Each scene shows the same named points in several views. A view is turned or mirrored, shifted and resized as a whole, has a little noise and may leave points out.

Scene 1
View 1
meza: [ 10  -7  21  -1   7  14  -8 -10 -12]
vevip: [  1  -3  -1   0   4  17   6 -15 -44]
tuf: [-22 -18  14  -1  17 -21 -25 -17   5]
tes: [  9  -3   6  -1 -10  26  -2 -15 -49]
rasog: [-18  -4  34 -23 -13   6 -36 -10 -16]
zeged: [ -4 -21  17   9   2  -8 -29 -19  -8]
mufip: [-19  -6   1 -10  19  -5  -5 -10 -13]
lipe: [ 11 -18  23  13  11   2 -17 -14   2]
Vuki: [  5 -13  11   6   8   7  -9 -15 -18]
lop: [ -9  -5   9  -9  17   3  -4  -9 -15]
larif: [  6 -22  19  18  17  -7 -18 -18   6]
Gosin: [-10 -14   3   5  -3   5 -17 -20 -39]
Gazof: [-11 -16  -4   9  21 -11  -8 -16  -9]
Mugi: [ -3 -18  10  10  25 -11 -10 -14   9]
Pel: [ -2  -9  13   1   9   6 -10 -14 -13]
View 2
vevip: [ 15 -14  -3   7  -5 -14  29  -7 -22]
Mugi: [-27   3 -12   2  -5   7  21   0  -1]
mufip: [ -3  -4 -12 -11 -17   5  29  -5 -11]
lop: [ -8  -9   6  -8 -22   5  32   2 -18]
zeged: [-29 -17 -21   6  -5   1  35   6 -15]
rasog: [-20 -34   0  -8 -31   4  47  14 -31]
lipe: [-32 -10  -5  11  -2   0  25  10  -9]
Vuki: [-12 -11  -6   8  -3  -6  29   2 -16]
larif: [-34  -5 -14  10   0   3  25   5  -4]
Gazof: [-10  -1 -23  -2  -3   1  26  -6  -7]
tuf: [-31  -8 -21 -10 -16  13  32   3  -6]
Pel: [ -1 -13   2   3 -13  -6  30   3 -22]
Gosin: [  0 -23 -19   5  -5 -10  38  -2 -24]
View 3
mufip: [-14  -3  19   9  -7 -14 -15 -15   8]
Pel: [ -4  -3  17   7  10 -30 -14  -8  20]
meza: [  7   0  18   5  18 -36 -16 -12  30]
Gazof: [ -3 -15  19  18 -21 -21  -6 -14  13]
vevip: [  9  21   1  10  12 -29  -1  -1   0]
larif: [  1 -28  25  16  -9 -35 -13 -14  39]
Vuki: [  2  -4  15  12   5 -35  -8  -7  23]
Gosin: [-11   5  11  18   4 -36  -1  13   4]
lipe: [  5 -18  25  10   4 -38 -16 -13  40]
zeged: [-13 -22  26  20  -2 -38 -11   4  30]
tuf: [-26 -26  34  15 -15 -22 -19 -11  25]
tes: [  8  25  -2  11  27 -44  -1  11   6]
View 4
rasog: [ 12 -15 -15   6 -35  41  -3   7  36]
Mugi: [-13  -1  13  10   9   3 -28   0  32]
Gazof: [-12  -4  -6 -13   2   4 -12  13  12]
vevip: [ 10   5  -2 -39  -3   8   7   5  10]
Gosin: [  6 -14 -10 -19 -14   5   0  12   9]
lop: [  1  12  -2  -9 -11  31  -7   5  35]
lipe: [ 15  -8  13   9 -11  17 -13 -11  39]
meza: [16  1 11 -7 -5 15 -8 -9 33]
Vuki: [  7  -6   7  -9  -2   6 -10  -3  22]
zeged: [  1 -23   5  10 -11   3 -17   2  24]
tes: [ 28  -1  -2 -41 -13   7  15  -2  10]

Which points are out of place in each view (at most two, in the order of its rows)? Write none if all are in place.
view 1 | lop
view 2 | Pel
view 3 | none
view 4 | Gazof, lipe
